Points, in no order, along strands that fork, close into loops and pass close to each other.
Two points are linked if the straight distance between their rows is under 84.8. Some points are linked to none.
(197): [ 29  20 -47 -20  26   6 -68 -22  68  24  12 -29   1 -37  31 -31 -52 -59
  22   7 -10]
(525): [  8  -2  -6  43  14 -14  13  61   1  61  42  14  39  50 -45  36  10  22
 -34 -16 -24]
(202): [ 56  65 -55   0  14 -57 -43 -17  19 -23 -34  22 -47   3 -10 -17 -21 -38
  54  47 -19]
(348): [ 26 -20 -17 -43   1  39 -47 -18   1  53  68  15  -4 -34  -1  13 -38 -10
  -9  -9  13]
(926): [-14 -33  23   4 -20   7  58  27 -33 -52 -33   0  -3  14   3  -9  18  31
 -16 -25  11]
(647): [ -8 -14  36  28  22  43 -22  17  26  98  41  -6  17  20 -10  24  30   1
  -9  41  18]
(5): [ -6  -5   3  36  30   7 -19   8  27  42  28 -19  39   4   8   1   0 -19
  -2   2 -29]
(990): [-43  -1  56   3  12  25   1 -35 -35   8 -22  -1 -19  -3   7  -3  65  15
  13  23  43]
(621): [ 35  15  -4 -26 -46   1  17  10 -19 -58 -49  49 -46  10 -54   0 -13  25
 -24  -1  29]
(826): [ 16  27 -13 -32 -24  13 -28 -46 -23 -32   8  20 -69 -36 -20  -1 -25   6
  19   8  56]
(567): [ 35  11 -64  12  -3 -54  -9   3  43 -21  -6  -2  10  -7  22   7 -62 -48
  32  -1 -72]
(822): [ 19 -14  -1  17  -8   5  -2  49  13  95  70  26  42  37 -47  48  -3  28
 -36 -13 -18]
(587): [-54 -49  34  16   9  27  50  33 -27  12  -2  -4  32  30  21  25  74  37
 -19 -18  16]
(875): [-50  42  61   0  22  21   0 -56   5 -31 -34 -17 -18  -7  59 -53  69 -13
  26  17  14]
(346): [ -4   5  20   1  30  28 -44 -17   3  56  34  -4  -3 -19 -10  -2  -5 -11
   9  22  21]
(15): [ -4  16 -19  43  23 -33  -9   7  40 -21 -20 -51  38  -3  38 -25  -5 -31
  21   2 -52]
(405): [  0  -8 -41  -2 -28 -23  35  10   5 -54 -13  -3  -1  -3   1  -4 -40  -6
   9 -22 -36]
(512): [-12 -17  -1 -20 -29  16  24 -22 -35 -43  -5  12 -39 -12 -20  -5 -12  22
   2 -14  29]
(35): [ -1  63  33  34  52 -22 -23  -5  -6 -10 -47  -7 -20  45   2 -29  53  -2
   1  57  -8]
(660): [-43  14  24  10  -2   4  10 -39  16 -54 -36 -47  10 -21  69 -54  30 -17
  31   1 -10]
(792): [ 43  37 -24  -7  46  -5 -75  -7  53  36  15 -16  -8 -15   4 -16 -40 -47
  12  36  -8]
(388): [ 20  42   6  30  47 -42 -13  38 -11 -20 -64   2 -21  54 -21 -15  33   9
  -4  44 -11]
(223): [ -7 -26   8   3 -11  -7  48  45 -22  15  10  20  21  21 -40  13  10  33
 -37 -38  10]
(369): [ 29 -10 -10  13  27  27 -50  25  35  95  61  13  11   7 -18  19 -22  -4
 -18  21   1]
(389): [-42 -45  52 -14 -14  33  14  -9 -42  55  13   1  -5 -14 -18  23  51  31
   2  11  62]
(889): [  3 -28 -38 -22 -43 -11  36   3   6  -5  44   6  30 -16  -1  28 -61 -12
 -29 -50 -36]
(334): [  6 -23 -33 -16 -27  -8  10  -6  22  -6  41 -12  31 -36  13  16 -61 -23
  -4 -37 -50]
(548): [-11 -23  24  -7  -8  -1  30  25 -43  17  -4  33 -11  24 -55  16  27  35
 -29 -15  47]
(330): [ 29   2 -46 -20  -9  -2 -41 -33  45 -16  18 -24   1 -49  34 -10 -57 -55
  32  -5 -32]
(979): [-22 -29  -4  16  -5 -11  31  16  -3   2  27 -18  30  -9   3   6  -6   3
 -12 -27 -20]
(506): [-14 -23   2   3   3  26 -10 -34  42  -6  19 -53  32 -50  48 -31 -25 -36
  25 -20 -16]
(308): [-26  -3  17  13   0  16  -5 -40  30 -22  -7 -53  26 -41  61 -45  -5 -32
  32  -9 -12]
(551): [-55 -27  44  16  10  19  24 -16 -12 -12  -7 -26  26  -4  49 -14  59   2
   7 -10   3]
(50): [ 26  20 -43  24  12 -40 -28   4  66  -9 -13 -34  23 -17  33 -20 -38 -56
  38   1 -57]
(581): [-23  36  60   8  45   9 -24 -10 -43  18 -29  22 -43  33 -14  -6  69  13
  -3  59  40]
(738): [ 26 -15 -24 -11 -16  -3  -3  25  14  69  66  28  49  14 -27  40 -38  11
 -44 -33 -30]
(356): [-11 -44  -1 -10 -50  18  56  17 -29 -43 -14  21   1   4 -32   5 -11  33
 -25 -49  20]
(695): [ -2 -27  17  28  26 -15  44  64 -27 -21 -28   1  33  55  -8  16  43  36
 -40 -30  -1]
(289): [-55  -5  66  -4   8  33  17 -32 -13  22  -9 -15   3 -12  33   4  73   1
   9  10  27]
(594): [ 23  37 -14  16  30 -54  -8  25  -3 -15 -40   7 -21  31 -38  -8   0   0
   5  32 -16]
(589): [-48  23  51  -2  21  15   5 -29 -20 -54 -49 -15 -14  12  60 -47  77   7
  21   9   9]
(885): [ 41  14 -12 -46  -3  19 -43 -11 -17  53  61  39 -11 -20 -26  20 -32  -1
 -18  -2  32]
(900): [-21 -72   6  -6  -7  49 -28  -9  27  73  58 -18  37 -34  16  12 -15   1
   1 -24   9]
(474): [ 67  14 -71  -5  -8 -53 -19  -4  45   2   9   7  24  -9  12  27 -72 -50
  13  -1 -70]
(155): [-25 -36  26  23  28   5  51  40 -32 -26 -29   5  38  49  22  14  72  37
 -25 -21   1]
(699): [-19 -17  22  -4 -10   6  16 -13 -29 -18   0  -4 -16 -16  -8  -4  10  18
   5  -7  26]
(955): [  9  17  27  -1  25  -8 -11  25 -41  25 -27  42 -36  38 -67   3  25  34
 -20  30  41]
(727): [ 35  36 -41 -31 -30 -21  -2 -19  -8 -44 -35  42 -61  -8 -22   5 -33   0
  13  16  16]
(349): [-44 -25  13  27   7  -3  31   7 -10 -37 -16 -34  30   4  45 -24  35   6
   3 -20 -18]
(945): [  7 -30  -8 -11   0  27 -32  -2  16  49  60  -9  23 -30  -3   8 -35 -11
  -9 -20  -8]
(28): [  0  -8 -36 -17 -36  10  -6 -40  12 -33  18 -14 -11 -52  28  -4 -59 -30
  34 -17 -16]
(755): [-13 -17  32   4   5   6  36  17 -32 -68 -59   0 -13  31  13 -22  47  37
  -2   6   8]
(504): [ 54  40 -48 -36  -9 -17 -37 -33  16 -20  10  14 -30 -35   9  15 -51 -38
  27  17 -13]
(400): [-31 -47  32  -2 -26  21  36  39 -28  67  33  19  26  22 -39  44  25  47
 -21 -24  36]
(848): [-29 -57  29   7   3  63 -21  -7  33  96  38 -34  33 -12  25  17  25  -5
   3   5  22]
(736): [-26  23  44  21  30   9 -17 -19   0   3 -12 -23   5   4  29 -26  45  -4
  10  24  -1]
(655): [-38 -49  43 -14 -26  36  16  19 -27  77  34   4  13 -13 -27  46  29  35
   3  -1  47]
(768): [ 26   8  -7  20  12 -30  25  54  -9 -65 -69  11   2  48 -14 -10  14  21
 -14   4 -23]
(379): [-27 -24  39 -10  -7  26  16 -30 -45  13  -2   3 -28 -14 -16   4  38  26
   5   6  58]
(680): [ 21  -3   4  17   9 -23  41  71 -17 -37 -44  17  13  53 -33   4  21  31
 -33 -12  -7]
(685): [ 40  53 -20 -43  -1  11 -65 -48 -15   1  27  20 -67 -47 -20   1 -15 -11
  19  29  53]
(770): [-18 -37  34  18  16  62 -25   6  52 115  38 -28  31  20  22  11  43   4
 -10  30  23]
(706): [-12 -25  26  26  11  28  -5  19   1  71  36  -5  27  13 -11  25  27  20
  -8   7  11]
(298): [ 40  27 -48  -6 -18 -38  13  14   0 -53 -56  41 -48  19 -34  -6 -31   3
  15  15 -12]
(970): [ 22  12 -50 -19 -40 -35  22  -8   6 -41 -14  24 -13  -3  -7  12 -58 -13
   6 -14 -21]
(528): [ 64  52 -37 -54  -3   3 -63 -28  -2   3  31  19 -42 -40 -10  15 -35 -27
  11  22  28]
(131): [ 11   2 -55 -28 -55  -1  21 -32   3 -42  12   9 -11 -28  22  20 -68 -14
   2 -21  -8]
(148): [ 41  11 -33 -23 -23 -39   0  27   5  44  39  34  31  22 -36  38 -48  -2
 -46 -21 -39]
(540): [ -7 -47 -25  -5 -12  25  -3 -12  32  10  49 -43  40 -46  35  -6 -36 -27
   6 -38 -35]
(208): [ 17  13 -20   8   4 -40  -2  48   7  39  21  20  21  32 -50  33 -25  14
 -39 -16 -37]
(87): [ 25  13 -22 -37 -14  -6 -12 -13 -15  16  42  32 -15 -14 -28  23 -30  10
 -14 -10  15]
(313): [ -1 -25 -27  -9 -55   3  50  13 -10 -68 -29  19 -15   2 -19   0 -43  16
 -15 -32  -6]
(96): [ 10  25  -1  27  40  -4 -53   4  46  27   9 -28  18 -10  13 -14 -15 -33
   2  28 -18]
(828): [ 26  13 -21  10   6 -42  16  30  -2 -46 -60  10 -22  32 -29  -8  -6  10
  -2  14 -24]
(417): [ 64  40 -61 -28   0 -45 -32 -12  22   6  14  22  -6 -17   2  28 -62 -45
   9  17 -47]
(577): [-12  -9 -30  40   1 -37  18  19  18 -39 -14 -49  42   0  33 -19 -10 -17
  17 -19 -59]
(632): [ 22  15 -29 -35 -28 -21  10  -2 -11 -13  10  34 -19   6 -31  12 -40   4
 -21 -15   1]
(44): [ -9  12  59   3  33   5  -6   3 -52  35 -23  32 -47  34 -44  12  57  36
  -7  40  53]
(83): [-17 -21  14  28  14  11  -2  15  -4  30  31 -18  30  -2   0   4   7   3
  -7  -8 -10]
(118): [-36 -29 -11  27 -11 -12  36   6   9 -48  -8 -51  38 -15  49 -17  -1 -11
  10 -30 -31]
(606): [-12 -34  -3  22  -2 -12  58  57 -18  -3   3  -2  51  39 -14  21  24  35
 -41 -46 -18]
(36): [-14  59  58   5  46  20 -42 -54  42  16 -25 -39   1  -7  46 -47  19 -33
  23  33  10]
(224): [-45  -4  44   9  20  13  27   4 -33 -56 -49   3 -12  30  37 -30  83  25
  -3   3  10]
(746): [-10 -33 -22  -5 -32 -23  52  20  -4 -28  15  -8  27   3 -14   4 -28   7
 -18 -46 -31]
(712): [  3   7  -9 -22 -41  18   6 -36 -31 -56 -21  27 -66 -20 -29  -4 -20  24
   8   5  58]
(517): [ 41  46 -48 -26 -27 -22 -22 -37  -2 -39 -13  24 -48 -25   1   8 -41 -19
  30  11  11]
(243): [-31   9  -5  15 -19  -1  22 -35   2 -72 -43 -34 -17 -27  47 -49   2  -6
  36   8   1]
(559): [-17   3 -24   4 -31   8   7 -35  12 -57 -14 -27  -9 -45  33 -24 -34 -13
  42  -5  -4]
(550): [-12  41  49  17  53   0 -16   5 -25  -1 -45  18 -40  56  -6 -16  80   9
 -13  56  18]
(10): [-31  65  59   6  35  11 -29 -56  22 -20 -43 -28 -13 -12  56 -57  41 -17
  35  29   4]
(830): [  2 -10  31 -22 -11   5  13  11 -46   9  -3  51 -36  18 -71   8  18  33
 -27   6  59]

A piece is all that can be reached along the links. How many separate loops has the piece of each point below (a circle has one, a figure eight two, a Y none), and how many tips (points with one link)?
(900): loops 3, tips 1
(594): loops 2, tips 2
(822): loops 1, tips 0

How many points has the smallest loop of links through each point below? Write - if it is on no loop.
(738): 5
(581): 15
(970): 12
(87): 15
(577): 19
(308): 13
(517): -
